Points, in no order, along strands that fork, close into loops and pass close to each other.
In the rows, 128 means zero.
Two points are linked if the straight distance between their rows is under 94.4. Some points are linked to none.
z_115: [153 147 135 144  66 127 183 129 117 101  78  89 113 120 194 143 143  95
 161 146 121 123 118]
z_192: [118 154 107  84 122 160 120 133  93  91 162 137  93 121 161 114  84 107
 169 117 127 109  64]
z_25: [163 148 140 146  65 125 163 102 119  85 113  57 125 120 201 133 138  84
 155 166 109 123 149]
z_862: [125 189  80 101 152 163 100 101  98 100 164  93 122 143 117 112  50 107
 158  87 100 150  87]
z_580: [117  88 142 111 152  83 106 174 130 182 123 172 113 134  73 144 138 171
  83 147 125 116 184]
z_352: [164 189  93 123  83 165 169 143  71  95 102  68 143  99 184 198 144  89
 127 164 100  89 175]
z_545: [158  93 120 144 184 102 113 100  72 124 115  75  90 109 107  75 145 164
 122 143 112 138 161]
z_714: [107 173 113 115 150 181  98 110 101  77 190  95 114 103 152 111  81 102
 148 119  96 112 107]
z_417: [124 114 188 134 131 118 140 123 161  80 152 131 106 100 126 102 142 129
 149 130 105 111 138]
z_218: [118 137 120  72 151 116 104 115 133 122 140  79  94 115 148  71  93 125
 159 112  91  94 106]
z_358: [ 87 124 142 100 104  97 110 169 156 151 122 178 132 180 122  67 108 130
 116 100 144 153 127]
z_665: [137 111 126 150 199 109 115 116 140 174 110 120  95 108  74 181 137 151
  85 130 100 162 136]
z_859: [115 102 144 150 191  83 135 169 118 141 113 146  98 154  82  79 152 160
  80 113  89 142 186]
z_432: [123 136 141 163  87 163 158 114 120 100 138 115 161 118 147 156 176 122
 136 137 129 114 132]
z_693: [109 177 100 126  72 172 160 123  93 101 124  83 178 128 183 128 145 104
 147 121 118 107 119]
z_44: [ 96 168 101  76 108 185 158 156 134  93 151 129 190 105 170 121  93 122
 152  98 132 104 102]
z_620: [156 133 131  90 104 155 119 134 131 114 131 102 125  91 137 148 120 134
 181 147 134  92 156]
z_303: [121 100 134 111 166 113 104 160 104 153 135 165 105 132  66 133 136 166
 104 123 121 130 154]
z_86: [102 108 174 133 120  83 136 166 168 168 121 200 112 150 111 131 143 129
  92 117 139 125 165]
z_933: [102 178 107  64 180 174 114 124 117  72 191 153 138 123  92 141  85 132
 126  72 112 109  99]
z_789: [129 117 155 118 101 100 118 125 185 160  96 113 133 162 133  75 134 129
 138 115 130 135 132]
z_212: [142 170 111 114  89 155 113 102  92 100 159  56 119 114 195 121 121  90
 160 150 115 107 147]
z_810: [155 172 121 134 102 162 116  83 100 153 113  56 120 117 150 150  99 113
 152 125 125 167 149]
z_186: [ 91  86 153  81 133  76 104 156 118 115 151 152 106 148 119  76 157 148
 119 128 114 105 123]
z_477: [141 135 108 148 142 154 114  81  90 151 126 103 106 116 108 192 135 125
 126 131 126 165 103]
z_546: [127 118 159 120  89 122 156 146 138 108 110 157  95 124 158 117 140 110
 155 122 136 131  98]
z_651: [ 94 118 177 127  97 125 148 146 190  80 128 154 167 126 173  77 147 115
 132 113 146 115 117]
z_633: [113 111 117  97 171 119 105 132  76 106 150 139  96 133 100  77 128 151
 138 118 108 127 111]
z_488: [143 129 137 178  68 119 209 140 132  93  80 106 196 121 159 147 175 119
 120 164 132  88 149]
z_604: [150 199  92  99 128 196  98  87  64 114 141  90  90 132 139 190  88 104
 137 119 125 133 124]
z_294: [151 139 130 142 177 166  99 122 103 133  99 135  94 112  62 165 108 157
 116 122 121 176 147]
z_637: [170 134 104 198 114 130 165 115 147 153  95  77 167  89 154 222 140 109
 118 185 150 143 148]
z_585: [153 109  90 109 214 125 108 130  78 147 102 121  87 124  58 157 132 178
  86 126 102 153 152]
z_971: [123  76 166 107 125  57 112 148 156 135 119 145 106 151 116  81 153 145
 110 144 120 110 158]
z_280: [122 128 117 133  80 141  95  98 113 115 116  88 143 149 168  73 123 118
 158 134 155 158 103]
z_152: [116 162 105  65 199 140 107 121  97 103 160 122  78 132  95 122 100 141
 127  86  86  80 105]
z_783: [129 162  87  99  97 158 159 122  75 125 128 128 125 149 142 175 132 116
 156  98 134 115  77]
z_478: [118 111 109 133 178 123 109 144  73  87 135 135 100 138 107  37 108 145
 136 118 109 164 106]
z_768: [158 165 110 161  67 162 167 137  91 100 103  73 176 103 170 176 150 101
 141 173 117 119 179]
z_940: [ 89 138 137  59 173 139 129 168 154  94 168 171 135  92 123 100  56 133
 130  86 110 127  98]
z_599: [155  79 148 154  97  98 103  89 153 143 121 103 148 140 132 108 172 138
 135 170 161 111 142]
z_991: [140 167 130 106  99 145 152  99 137 134 120  53 116 120 165 150 136 106
 156 112  97  95 135]
z_31: [178 101 139 142  77 109 170 125 158 126 104  96 173 121 146 161 154 132
 155 185 150  88 162]
z_972: [107 190  92 101 138 191 116 116 107  77 200 106 143 125 165 136  67  89
 144 105 101  90  86]
z_393: [144 201  96 109 115 173 104  86  66 122 161  62  92 130 185 151 101  78
 138 128 110 112 134]
z_46: [125  98 152 153 158 122 104 148 121 130 136 171 118 118  77 100 143 162
 116 139 131 130 166]
z_323: [103 128 137  71 116 127 148 136 136  99 160 136 107 117 166 118 140 116
 151 105 115  76  87]
z_980: [ 96 139 104  81 201 137 122 152 128  79 179 154 136 113 110  85  32 124
 116  78  82 142  83]
z_932: [124 174  89  83 113 162 137 121  80 113 145 118 101 143 163 151 108 103
 161 103 128  85  66]
z_202: [ 75 120 122  86 159  91 105 141 154 123 149 132 145 173 110  38  98 133
 113  84  91 151 101]
z_811: [ 91 144 142 100  96 143 158 173 163 122 126 187 173 137 153  97 113 123
 139  87 162 135 111]
z_150: [185  86 121 187  93 106 126 104 127 155  96 111 141 112 156 153 133 120
 141 196 187 147 131]
z_491: [106 152 129 108 163 176 106 140 114  62 177 135 120  80 124 101  74 133
 151 117 106 129 111]
z_975: [133 185  95 112  85 172 170 133  75  96 121  84 146 113 188 172 148  98
 141 136 106  70 137]
z_744: [114 190  94  75 116 204 136 136 114  99 148 107 161 116 144 161 103 127
 157  99 124  96 114]
z_849: [147  82 136 182 109  96  91 122 167 182 118 170 148 157 117 103 159 141
 101 169 171 112 162]
z_266: [139  91 135 192  94  88 137 140 178 174  86 196 137 168 159 134 168 103
  85 161 171 122 119]
z_609: [141 103 128 154 174  97 131 118 173 176 122 112 109  96  96 205 152 133
  98 153 116 135 134]
z_804: [137 129 128 161  78 147 119 110 157 160 102 113 181 148 137 105 149 132
 149 134 165 129 150]
z_327: [117 100 153 148  89 124  90 115 157 112 117 146 153 165 148  62 163 129
 125 143 162 125 119]
z_203: [ 99 117 138 128 187 130 109 161 129  99 143 145 141 123  89  44 113 162
 117 107 108 141 156]
z_498: [ 91 104 132  86  95 118 111 138 140  96 149 148 144 154 161  66 150 124
 137 120 142 115  73]
z_785: [121 135 119 163 145 116 101 144 118 185 112 188 120 185  64 115 106 140
  99 100 138 181 133]
z_741: [ 88 103 166 169 145  68 118 156 150 171 125 203 100 176 106 107 140 137
  56 129 119 131 177]
z_661: [174 164 135 125 128 178 118 105 117 106 104  96  77  84 126 220 105 117
 133 153 119 145 152]
z_921: [102 135  99  50 131 133 106 126 136 120 157  99 132 127 160  80  91 121
 158 108 110  84  83]
z_943: [172  86 167 174 151  81 119 108 133 118 101 112  86 117 114  79 133 138
 134 163 125 146 161]
z_656: [102 144 129 121  73 132 188 158 144  86  83 124 190 132 187  88 160 117
 133 109 137  96 104]
z_837: [121 143  88  85 151 127 102 129  75 104 164 148 113 157  81 104 101 141
 148  95 120 137  87]
z_572: [160 134 154 178  88 145 159 135 156 134  84 129 130 115 144 144 122 119
 157 139 146 139 146]
z_537: [118 130 153 128  93 119 152 107 169 146 104  91 130 146 146 109 150 118
 144 103 117 133 116]
z_353: [105 125 151 147  90 157 150 132 152  93 136 144 171 132 152 103 165 117
 137 115 145 117 117]
z_861: [132 165 103  81 151 157  96  90  90 129 164  79  98 125 131 133 113 129
 148 114 106  72 116]
z_182: [151 113 134 116 150 141 104 119 136 157 121 114 117 104  80 166 133 162
 126 139 125 122 162]
z_601: [ 90 137 141  79 184 127 120 155 120 105 167 172 125 128  73 111 117 159
 110  81 103 131 136]
z_905: [106 130 129 156 136 137  99 121 111 123 147 158 141 169  83  79 119 132
 132  96 135 173 108]
z_83: [ 81 121 147 153 119  86  83 159 136 151 128 225 130 209 116  55 118 136
  67 123 151 127 171]
z_512: [156 157 102 142  73 137 174 112  80 136  77  75 117 116 190 169 133  92
 146 139 123 136 123]
z_62: [112 166 126  87 143 176 113 137 151 133 136 132 153 121  86 137  99 154
 149  86 128 136 142]
z_309: [174 123 113 173 108 128 121  69 105 143 143  48 143  85 165 200 135 102
 118 191 142 159 167]
z_391: [143 187 102 111 118 195 126 108  86 117 119 119 100 133 120 191  94 118
 147 105 129 159 105]
z_984: [181  95 157 204 101 100 165 118 196 136 116 149 167 135 135 152 156 119
 122 183 153  97 156]
z_681: [172 127 147 120  92 140 153 123 146 105 136  83 147 101 142 170 136 128
 172 161 128  88 175]
z_763: [143 105 152 167  79  88 120 150 196 157  88 206 139 182 163  91 152 120
  91 150 165 105 155]
z_48: [139  99 110 190 141  75 117 147 192 216 108 181 128 129 124 169 137 117
  88 178 162 131 141]
z_231: [ 96 122 140 136  84 129 162 156 125 141 123 210 164 165 141 132 170 127
 111 103 173 123 108]
z_65: [111 121 166 105 102 101 164 165 186 169 110 172 142 146 127 138 148 129
 113  98 141 114 152]
z_737: [137  89 153 142 106 105  84  92 139 112 121 101 134 147 144  64 168 131
 134 157 150 127 126]
z_501: [120 189 117  70 136 205 118 129 132  95 137 129 134 107 102 174  93 144
 139  93 123 120 130]
z_260: [122 138 129 130 107 137 131 140 145 181 107 155 144 161 104 140 125 139
 132  91 145 154 121]
z_866: [ 69 116 141  92 139 131 138 146 194 104 158 157 184 124 165  64  73 109
 113  91 124 151  80]
z_208: [ 89 115 154 120  96  80  89 164 163 154 111 193 133 207 138  62 124 134
  83 119 153 133 147]
z_389: [150 158 101 106 119 168 134  99 115 147 118  76 120 104 141 221 143 123
 129 132 114  99 132]
z_715: [ 96 119 123  75 157 101 110 133 147 125 141 102 119 142 120  46 108 139
 133 100  88 119 113]
z_533: [151 142 139 158  60 144 137 119 126  83 115  77 160 124 189 106 141  97
 165 172 138 130 152]
z_372: [144 127 115 157 181 127 107 133 101 169 100 152 107 144  56 136 111 154
 101 111 125 185 143]
z_966: [ 90 141 128  88 124 154 155 143 159  76 157 126 140 100 195  96  82  95
 142 105 103 106  68]
z_513: [100 166 106  44 147 159 142 164 141 100 163 171 146 114 141 132  59 121
 146  74 129 120  80]
z_560: [171 133 120 116 129 139  97  81  98 133 137  63  99  85 128 170 120 135
 146 167 120 106 167]
z_429: [123  81 108 127 160  75 101 135  64 160 119 153  94 169  90  97 147 153
 103 135 136 160 118]
z_588: [142 163 101 126  98 176 156 129  88 136  96 132 120 132 134 198 125 116
 142 113 134 152  88]
z_22: [100 141  98  69 113 132 115 129 138 133 146 113 151 157 135  87 101 123
 160  91 124 128  76]
z_961: [170 105 137 135 171  91 129 101 149 152 113  83  88  80 101 196 132 135
 121 164 111 129 147]
z_434: [134 101 148 184 149 109 116 133 155 172 117 169 112 124  90 155 140 133
  97 144 136 148 140]
z_449: [114 108 143  89 125  92  96 130 159 135 111 102 121 149 134  38 123 136
 138 118 113 132 120]
z_731: [163 109 143 168  96 122 164 141 192 160 104 160 168 123 126 158 147 136
 130 154 160  95 170]
z_370: [134 146 102 109 138 155  99 116  85 130 137 140 116 143  76 134 108 144
 145 101 133 158 106]
z_176: [189 141 111 157 126 136 148 104 119 117 107  77 101  70 158 251 125 101
 119 198 130 145 142]
z_320: [ 80 110 127  67 130 104 115 133 119 108 174 153 124 156 125  81 143 132
 125 110 123 106  82]
z_667: [146 138 137 145  95 153 180 147 167 153  93 136 175 110 121 188 155 138
 129 126 141 105 161]
z_798: [164 166 127 148  85 181 146 130 120 114 101  90 140  97 158 185 122 112
 154 150 126 143 170]
z_181: [152 112 155 165  78 110 139 149 186 151  71 168 132 158 160  92 136 114
 133 135 164 130 135]
z_682: [103 156 109  60 211 131 127 146  99  92 157 151  97 140  62 127 104 155
 105  67  84 115 127]
z_893: [138 114 126 121 152 120 101 103  76 128 127 104  85 118 110  96 131 147
 143 130 118 141 122]
z_978: [140 107 145 138 127 106 103 103 152 174 103  90 133 140 106  85 133 145
 139 128 130 138 160]
z_707: [131 137 125 112 177 132 117  96  94 135 140 120  58 125  93 172 140 133
 110 106  86 119 103]
z_689: [104 141 138  91 166 152 115 114 119 116 171 146 126 121  73 149 141 152
 114  85 104 118 127]
z_786: [105 145 120  89 141 141 102 149 150 151 134 138 159 147  84  86  94 154
 141  86 128 147 141]
z_99: [176  86 170 177 145  83 142 119 179 141 119 129 109 107 102 157 137 131
 126 175 126 124 158]
z_914: [111 147 113 134  68 155 137 106 123 106 114  80 172 156 181  92 151 104
 149 124 133 136 100]
z_516: [ 74 119 153  99 177  96 122 176 133 115 152 175 133 148  88  66 117 152
  97  86 106 139 160]
z_645: [110 105 136 135 154 106  96 126 137 157 123 120 142 158  83  58 148 155
 114 111 116 135 161]
z_305: [ 89 102 130 114  90 107 125 145 117 152 144 188 148 186 118 124 168 132
 109 113 160 133  99]
z_836: [159 108 111 180 133  93 143 102 137 168 105  98 107  86 154 205 133 109
 121 172 154 171  98]
z_556: [116 153 105  81  96 147 142 140 130 156 116 130 150 157 123 129 121 134
 156  85 137 135 101]
z_770: [184 161 115 132 126 147 130  83  99 134 117  63  74  85 166 228 111  95
 118 164 118 133 147]
z_952: [ 95 141 109 104 102 167 108 115 137  91 174  83 179 121 175  79 116 116
 157 130 121 110 106]
z_846: [ 91 127 155 121 111 143 133 156 188  97 133 155 169 128 165  63 102 115
 138 107 138 146 100]
z_696: [136  72 106 184 189  53  97 153 145 194 118 162 114 125  91 140 146 144
  68 189 147 133 162]
z_448: [110 134 117 103 201 150 107 148 109  73 160 111 110  89 113  67  82 151
 140 120  84 117 132]
z_904: [ 85 150 133  93 128 167 148 125 131  96 180 153 174 124 126 135 141 131
 135  77 133 114 105]
z_338: [174  71 138 176 158  53 134 134 176 164 118 134 111 108 110 170 134 125
 111 203 151 131 143]
z_591: [131  99 120 167 108 134 120 126 116 159 133 170 136 131 116 165 164 136
 126 150 168 138 107]
z_801: [128 125 174 118 163 140 119 129 144  82 151 129 101  86  96 121 131 148
 143 121  93 109 165]
z_944: [100 125 165 108 135 121 148 155 129 123 147 198 106 130  99 144 136 132
 118  93 129 142 117]
z_147: [152 155  83 176 109 148 178 126 104 133  86  78 164  89 160 238 155 108
 108 176 129 132 134]
z_945: [143  83 160 133  99 106 125 166 152 137 125 189 125 126 116 128 150 142
 135 160 171 101 151]
z_870: [150 164  99 102 173 155  84  68  51 124 158  70  75 121 118 151 110 130
 125 127 110  87 133]
z_423: [127 123 124 111 115 136  96 113 103 113 136 102 116 129 143  77 110 127
 166 134 134 139 105]
z_643: [172 114 115 210 158 117 119 108 174 172 117 113 148  85 115 194 124 124
 114 184 164 154 150]
z_312: [125  95 109 171 110  79 146 150 180 213  93 164 141 150 141 169 159 111
  92 154 161 134 109]
z_829: [126 123 147 179 136 136 100  99 110 134 120 122 119 146 104  76 129 134
 133 117 128 181 126]
z_281: [141  76 141 156 160  53 105 166 159 186 114 163 114 135  88 130 139 157
  82 174 129 110 196]
z_946: [ 70 123 121  64 148 105 119 169 121  99 187 196 163 160 100  83  93 131
 113  83 135 148 100]
z_184: [103 142 103 100 196 124 122 164 108  86 155 158 123 143  84  65  57 135
 126  81  90 169  97]
z_337: [175  71 132 212 150  69 102 104 137 159 100 142 108 123 119 106 132 130
 105 189 166 149 147]
z_349: [133 138  92 115 216 135 129 150  68  94 128 141 104 155  62  95 121 166
 109  85  88 164 145]
z_386: [143 136 110 137  82 142 165 129 100 158  82 115 119 131 157 167 142 116
 151 131 144 143  93]
z_959: [136 109 137 154  87 106 155 103 154 164  88 102 132 153 153 137 173 112
 125 128 135 138 104]
z_598: [160  92 128 192 117  78 169 112 171 163  98 111 118 112 155 185 151 102
 119 180 149 146 104]
z_916: [ 95 109 143 120  83 118 108 142 149 115 128 170 165 180 153  77 165 131
 115 117 164 127  96]
z_967: [176 169  93 123  85 161 130 102  48 119 131  78 101 102 196 199 130  86
 139 164 134 113 150]
z_752: [147 172 121 121 146 167  95  80 100 135 121  65  99 110 113 154  99 130
 138 114 105 158 148]
z_383: [112 102 136 190 147  64 113 152 176 208 116 201 107 160 113 142 138 124
  55 158 134 129 157]
z_469: [ 97 109 104  94 178 100 114 175  95  89 140 164 113 155 104  32  83 141
 123 106 106 164  99]
z_283: [147 119 118 204  89 142 172 149 127 147  90 164 165 120 146 172 166 119
 124 160 170 123 119]
z_356: [115 147 128 151  69 137 206 156 103  76  70 123 185 111 170 122 167 119
 129 127 127  87 123]
z_515: [118 173 140  92 113 166 184 140 135  98 123 126 107 106 161 166 127 107
 144  84 107  98 105]
z_414: [114 138 166 164 123 154 124 133 172 134 133 159 153 128 112  93 125 135
 136 104 141 139 152]
z_482: [149  73 166 154  82  89 137 139 165 121 119 174 133 144 142 127 175 127
 121 172 170  93 133]
z_490: [115 154 116 113 123 140 130  85 107 131 150 102 111 157 122 128 133 113
 149  90 102 137  82]
z_113: [ 52 128 133  66 174  80 125 176 114 104 190 196 159 169  85  83  95 143
  85  81 121 143 146]
z_874: [114 155 100  91  98 160 112 105 115 106 160  56 146 122 196  97 107 101
 162 135 111  97 115]
z_881: [ 86 132 132  86 119 134 126 166 132 108 164 191 157 141 125  94 100 129
 137  89 152 144  94]
z_20: [ 79 128 105  79 150 147 134 121 145  84 195 131 152 119 176  92  68 100
 122 101  92  96  47]
z_865: [106 132 160  72 122 116 172 151 170 143 128 151 124 120 128 151 149 135
 130  85 118 101 133]
z_805: [157 137 114 156  77 152 125  91  60 112 143  84 123 109 186 166 147  92
 146 171 140 143 137]
z_461: [137 166 105  90 184 142 115  95  80 112 146 126  62 148  80 157 108 131
 120  85  92 117  96]
z_777: [139 161 124  90 128 157 132  97 140 153 121  72 112 119 125 180 132 132
 142 102  99 100 134]
z_263: [ 97 140 134 152 121 140 111 146 133 132 151 209 163 174  89  87 112 132
 122  86 163 166 122]
z_683: [157  86 110 163 202  84 127 111  85 161  93  92  98 121  95 100 152 165
  91 139 113 159 165]
z_475: [ 80 119 117 110 132 158  95 122 132  77 186 130 178 122 148  64 100 126
 141 124 126 131  79]
z_998: [160 110 120 179 115 113 113  57 109 173 120  58 138 105 147 161 136 124
 117 164 157 166 132]
z_828: [134 126 125  68 113 121 140 122 122 135 136 114  86 125 149 145 142 124
 158 115 119  74 103]
z_847: [ 83 155 122  91  92 141 177 138 153 100 122 122 172 142 177  98 141 107
 140  83 112 108  74]
z_670: [186 119 117 143 157 112 134  99 152 145 115  73 111  69 123 238 123 120
 120 190 134 132 144]
z_343: [110 135 162 108 134 143 136 124 162  72 170 106 125  84 158 103 114 113
 156 121  95  99 127]
z_384: [144 104 129 160 102 144 105 104 101 139 129 124 127 121 123 132 147 135
 145 152 154 144 121]
z_857: [122  89 144 166 123 111  84 147 130 152 133 194 139 154  98  80 149 152
 103 152 164 117 167]
z_781: [134 114 142  91 110 119 152 134 144 154 124 127 111 120 131 167 159 135
 143 115 120  95 123]
z_277: [105 158 140  98 111 164 158 139 150  65 164 106 139  86 196 123 107  99
 155 124 105  85 113]
z_436: [148  71 158 145 122  49 123 127 171 172  98 131  99 147 122 117 155 130
 107 162 132 122 144]
z_565: [137 139 136 126  81 144 156 136 114  86 110 120 103 111 186 124 131 104
 172 141 136 120  97]
z_931: [144 146  90 135 123 155 174 127 129 148  91  99 133  93 143 249 155 122
 114 146 126 118 114]
z_816: [140  79 107 180 177  52 110 134 183 198 122 133 126 110 110 169 149 126
  89 193 156 137 133]
z_839: [ 83 102 136 117 155 128  95 148 141  78 160 155 150 134 133  34  98 134
 124 122 120 147  92]
z_382: [151 133 130 108 127 117 116  85  88 114 136  82  55 113 169 122 121 101
 160 141 114 101 110]
z_376: [167 100 172 138 132 108 151 140 171 123 126 143 107  97 103 186 140 138
 136 156 130 110 154]
z_493: [145 114 123 166  77 135 115  77  85 127 129  90 136 130 166 138 166 110
 140 163 155 141 116]
z_506: [124 161 132 168  96 177 193 138 111  99 104 128 169  99 145 192 167 115
 120 123 122 119 141]
z_994: [133  95 126 111 198  94 137 172 101 116 112 119  91 131 100  64 145 166
 115 124  86 129 174]
z_444: [106 123 126 168 134 101  96 162 117 176 126 221 127 191  82  92 112 141
  84 119 149 154 152]
z_284: [149 114 150 113  94 136 120 152 149  97 131 133 136  96 145 103 115 139
 182 154 156 107 150]
z_422: [167 113 134 158 102 119 156  95 121 131 120  87 107  98 160 194 155 107
 142 167 126 121 128]
z_500: [114 129 125 135 162 116 112 153 107 134 125 172 110 169  71  73 103 142
 119  92 120 181 128]
z_597: [168 130 122 144 100 129 117  78 113 169 105  63 126 107 146 145 114 130
 148 143 146 158 154]
z_290: [124 171 139 127 142 174 100 101 114 100 156  82 115 105 123 129 103 121
 150 115  96 134 141]
z_941: [134  84 131 177 195  73 125 141 110 163 100 138  89 139  88 101 152 152
  74 141 108 157 164]
z_748: [169  77 122 178 102  94 113 106 159 180 105 126 152 131 134 136 153 129
 124 184 181 124 140]
z_713: [141 145 108  64 182 140  96 121  90 117 136  97  71 108 108 118 102 152
 143 115 102  79 133]
z_540: [111  99 151 141 149 121  92 142 141  90 136 135 137 126 121  27 124 146
 136 140 131 136 136]
z_454: [111 105 118 124 100 132 126 128  95 144 151 170 140 156 115 153 171 136
 130 124 154 133  88]
z_286: [127  96 163 158 105 101 137 134 144 138 110 170  91 142 132 119 154 118
 124 132 138 151 105]
z_220: [139 140 122 177 102 148 149 146 156 190  85 168 152 144 122 158 129 129
 120 114 160 150 129]
z_366: [126 134 135 126 196 155 108 143 107  88 143 120 116  99  81  93 119 164
 133 115  95 133 166]
z_34: [142 143 107 110 175 174  90 134  79 111 119 150 108 129  54 142  97 169
 127 112 128 164 135]
z_823: [134 115 156 171 119 124 143 110 127 141 114 140  83 124 128 155 146 108
 131 126 121 164  99]
z_642: [152 106 132 189  87 101 177 105 142 130  90  95 141 123 170 167 176 103
 124 165 135 127 111]
z_189: [131 150 145 129 117 189 137 134 122  94 139 146 126  89 121 190 137 130
 143 126 132 124 138]
z_116: [186  88 137 165 129  89 116  82 152 162 121  71 138 102 114 147 128 141
 138 191 149 129 173]
z_402: [ 99 154 121 127 105 179 147 106 109  98 169 119 159 127 136 149 164 120
 142  99 124 113 110]
z_550: [157 102 144 107 186  92 130 147 123 126 108 110  80 105  90 104 129 164
 128 129  93 122 176]
z_171: [ 92 158 123  69 150 158 125 114 119 100 190 134 134 128 112 134 122 131
 137  80 109  91  97]
z_173: [ 93 135 124 129 174  89 127 168 100 136 134 183 118 192  54  98 105 147
  85  77 101 172 143]
z_328: [140 105 157 107 105 131 118 169 138 129 118 172 122 108 120 126 122 149
 161 135 160 117 146]
z_794: [157 129 113 190 158 151 112 111 139 163 102 128 116  89 105 215 120 127
 109 162 153 178 124]
z_481: [141 122 102 119 204 129 104  98  86 151 114 110  74 115  72 188 134 153
  85 129 101 150 118]
z_695: [ 65 119 129 103 154  79  98 163 144 112 146 159 162 200 110  23 104 134
  82  96 114 155 121]
z_749: [153 139 102 132 172 133  94  54  53 146 143  57  80 109 118 166 124 136
 108 137 110 128 128]
z_104: [105 159 128  90  99 170 180 175 142 108 114 156 182 110 154 129 116 134
 150  89 152 117 119]
z_446: [189  99 138 171 103  90 163  90 174 144 111  69 158 121 142 169 139 120
 138 196 143 117 156]
z_702: [165 135 147 128 112 119 152  92 139 126 118  65  89 105 156 167 134 107
 155 142 100 112 139]
z_371: [144 117 149 150  71 118 175 125 172 120  87 106 181 135 160 129 174 123
 136 145 141  91 145]
z_673: [ 54 118 154  75 165 109 139 154 175  98 184 194 185 124 144  79  71 108
  92  81 131 152  97]
z_717: [114 121 137 167  85 132 192 147 127 119  99 174 165 132 146 155 189 121
 113 125 155 111 104]
z_291: [ 87 116 128 129 149 106  93 138 126 154 150 158 163 187  70  57 142 155
  95 102 129 146 152]
z_52: [133 186 128 140  86 198 150 146 113  86 121 101 146  97 172 149 102 100
 167 125 117 144 144]
z_211: [162 143 120 190 101 149 177 132 167 157  77 111 178 102 135 203 142 125
 130 156 146 121 167]
z_700: [144 132 114 190 130 150 133 129 153 192  98 151 139 124 117 193 133 121
 111 138 157 172 115]
z_298: [ 78 105 168 142 166  72 124 192 120 138 129 206 107 165  99  84 128 154
  59 125 121 125 205]
z_592: [149  92 121 167 151  92 102  76 133 182 117  79 126 103 111 152 148 138
 109 165 141 148 141]
z_653: [ 98 131  78  65 149 113 107 134  99  95 188 155 131 160 111  78  76 119
 143  91 117 124  53]

How many points has the smallest loop of links through each point below? Write none if it is on no loop.
z_846 => 14
z_714 => none
z_975 => none

A piece is all that can be reached along the links. How many separate loops has the piece of each point below (a circle has one, a figure eight two, a Y none), and how many tips (points with one link)?
z_173 => loops 0, tips 8
z_866 => loops 1, tips 15
z_305 => loops 0, tips 8
z_598 => loops 0, tips 5
